Each row is a point on a landscape with many valleys, with its height.
A ball rolls from a point to the lowest of its 3 nearest points, and stops where none of them is lower. Distance is the straight distance between rows; heights are no part of it.
k_898 (h 238): [109 119 158 108 178  72 109 146 102 126]
k_345 (h 305): [101 139 163 125 141 104  99 134 119 152]
k_883 (h 160): [141 151 153 156 114 181 133  94 151 134]
k_851 (h 261): [116 154 163 140 129 140 107 111 135 155]
k_704 (h 781): [ 86 134 122 125 118 108 123 127 137 153]
k_397 (h 741): [ 72 117 102 115 125  85 124 131 130 162]
k_262 (h 199): [109 152 153 143 124 147 117 111 140 153]
k_417 (h 180): [109 138 168 118 162 100  93 144 118 144]
k_517 (h 449): [142 120 145 125 240  74 128 133 101  87]
k_401 (h 141): [166 144 147 159 111 198 144  87 155 112]
k_136 (h 632): [ 90 109 131  95 152  59 115 141 102 140]
k_88 (h 128): [140 131  67 141  92 160 160 149 141 116]
k_861 (h 324): [172 122  99 134  83 175 162 132 132  98]
k_584 (h 656): [ 96  88 103  81 150  28 127 135  94 135]
k_796 (h 156): [139 150 129 151 102 178 145 103 151 121]
k_130 (h 745): [ 72 104  98 104 126  60 122 134 119 161]
k_543 (h 743): [ 71 109  85 109 123  75 126 132 131 169]
k_335 (h 187): [181 129 149 155 110 201 141  90 153  99]
k_227 (h 366): [114 114 154 101 192  60 108 144  96 110]
k_161 (h 151): [117 153 150 148 121 156 117 111 143 153]
k_559 (h 67): [127 148 113 152 104 168 144 114 146 129]
k_56 (h 228): [ 93 127  63 137 100 123 147 139 145 143]
k_167 (h 657): [ 89 102 120  92 147  54 111 136 103 147]
k_566 (h 753): [ 79 117 117 108 128  77 115 139 121 162]
k_236 (h 72): [124 134 177 118 183  90  95 153 103 125]
k_96 (h 173): [127 157 157 150 118 168 120 102 147 139]
k_609 (h 280): [153 134  91 141  90 181 161 133 139 109]
k_889 (h 345): [185 114  95 132  79 182 158 140 134  95]
k_82 (h 430): [129 118 151 116 230  70 117 141  99  90]
k_133 (h 412): [129 117 159 111 209  72 109 149  95 106]
k_263 (h 210): [189 121 132 144  94 191 155 107 141  84]
k_652 (h 336): [178 122 114 141  92 190 161 117 141  92]
k_452 (h 802): [ 83 119 122 115 133  97 113 135 127 159]
k_927 (h 349): [131 162 178 141 133 146 100 105 138 158]
k_784 (h 552): [ 93 113 140  99 158  67 107 144 105 140]
k_319 (h 603): [102  97 131  93 166  42 115 144  86 122]
k_273 (h 691): [ 83 126 108 124 113 119 128 128 139 158]
k_65 (h 600): [110 101 134  92 182  49 120 141  84 105]
k_156 (h 232): [190 129 158 161 114 203 139  79 154  99]
k_911 (h 361): [194 109  88 123  67 164 156 148 131  95]
k_912 (h 107): [122 122 165 109 189  76  95 150 100 117]
k_846 (h 317): [105 144 159 131 134 128 100 123 133 154]
k_179 (h 385): [210 102 102 115  64 167 149 153 129  93]
k_827 (h 401): [ 95 130 154 111 154  86  96 139 119 148]
k_20 (h 267): [124 150 180 128 156 117  87 131 125 149]
k_728 (h 301): [ 82 125  74 128 108 111 139 133 142 155]
k_516 (h 42): [138 137 180 125 201  85  93 151 108 119]
k_816 (h 362): [126 157 185 134 148 128  92 127 129 157]
k_926 (h 347): [187 115  91 131  76 175 158 144 131  95]
k_804 (h 523): [ 96 135  99 137 108 139 138 129 151 149]
k_765 (h 730): [ 79 126 101 122 114 101 126 127 135 161]
k_918 (h 218): [140 158 164 152 124 173 119  96 146 148]
k_952 (h 176): [117 138 108 148 103 161 145 122 145 135]
k_439 (h 378): [198 109  74 113  64 166 148 161 122 104]
k_852 (h 142): [159 148 156 159 110 189 137  88 154 123]
k_683 (h 177): [152 154 162 157 119 185 125  87 153 136]
k_539 (h 33): [ 97 130  71 137 105 138 147 138 146 142]
k_16 (h 289): [164 128  72 132  83 165 161 155 134 109]
k_722 (h 658): [ 89  87 100  88 145  31 123 131  99 145]
k_833 (h 84): [140 143 181 128 188  98  87 146 112 127]
k_794 (h 299): [130 134  78 143  92 160 157 138 145 122]
k_729 (h 296): [103 135  81 141 104 143 144 133 148 141]
k_350 (h 231): [161 140 114 149  99 184 152 113 148 107]
k_524 (h 155): [132 147 188 125 174 103  86 145 115 144]
k_461 (h 300): [134 135  87 144  92 167 153 132 145 125]
k_546 (h 91): [195 119 138 147 101 196 149 108 143  94]
k_120 (h 747): [ 85 134 128 127 125 115 119 127 132 159]
k_229 (h 436): [130 112 146 104 210  65 121 142  91  91]
k_732 (h 654): [ 91  89 107  82 151  32 122 135  93 137]
k_577 (h 511): [102 103 142  95 178  53 116 141  92 117]
k_497 (h 557): [ 85 139 116 137 116 130 128 121 140 156]
k_467 (h 418): [136 122 163 117 215  76 108 149  99  98]
k_710 (h 48): [120 150 136 150 113 164 133 110 144 143]
k_649 (h 111): [126 150 140 149 114 176 134 104 148 134]
k_805 (h 167): [110 150 127 145 107 153 133 114 136 144]
k_378 (h 179): [185 124 144 149 101 196 146  96 148  92]
k_860 (h 838): [ 84 132 145 125 130 110 114 130 125 157]
k_817 (h 290): [163 128 106 147  91 182 160 126 137 104]
k_758 (h 647): [ 98  88 116  82 157  37 120 138  97 132]
k_685 (h 105): [126 140 177 123 177 101  89 142 105 132]
k_498 (h 154): [140 141 121 146 102 181 148 109 143 121]
k_849 (h 328): [ 98 145 125 140 110 144 131 119 142 149]
k_748 (h 410): [200 109 122 133  80 186 157 126 135  84]
k_531 (h 216): [163 135 130 155 101 192 155 101 147 105]
k_563 (h 405): [214  94  85 103  53 158 142 159 121 102]
k_665 (h 249): [146 134  81 140  89 169 156 141 143 113]

Where does a ball stop that starts at each point below?
k_652 -> k_546
k_130 -> k_710
k_577 -> k_516
k_65 -> k_516
k_417 -> k_516
k_918 -> k_710

Write out the way that a ball takes from each point below.
k_912 -> k_236 > k_516
k_350 -> k_498 > k_559
k_748 -> k_263 > k_546
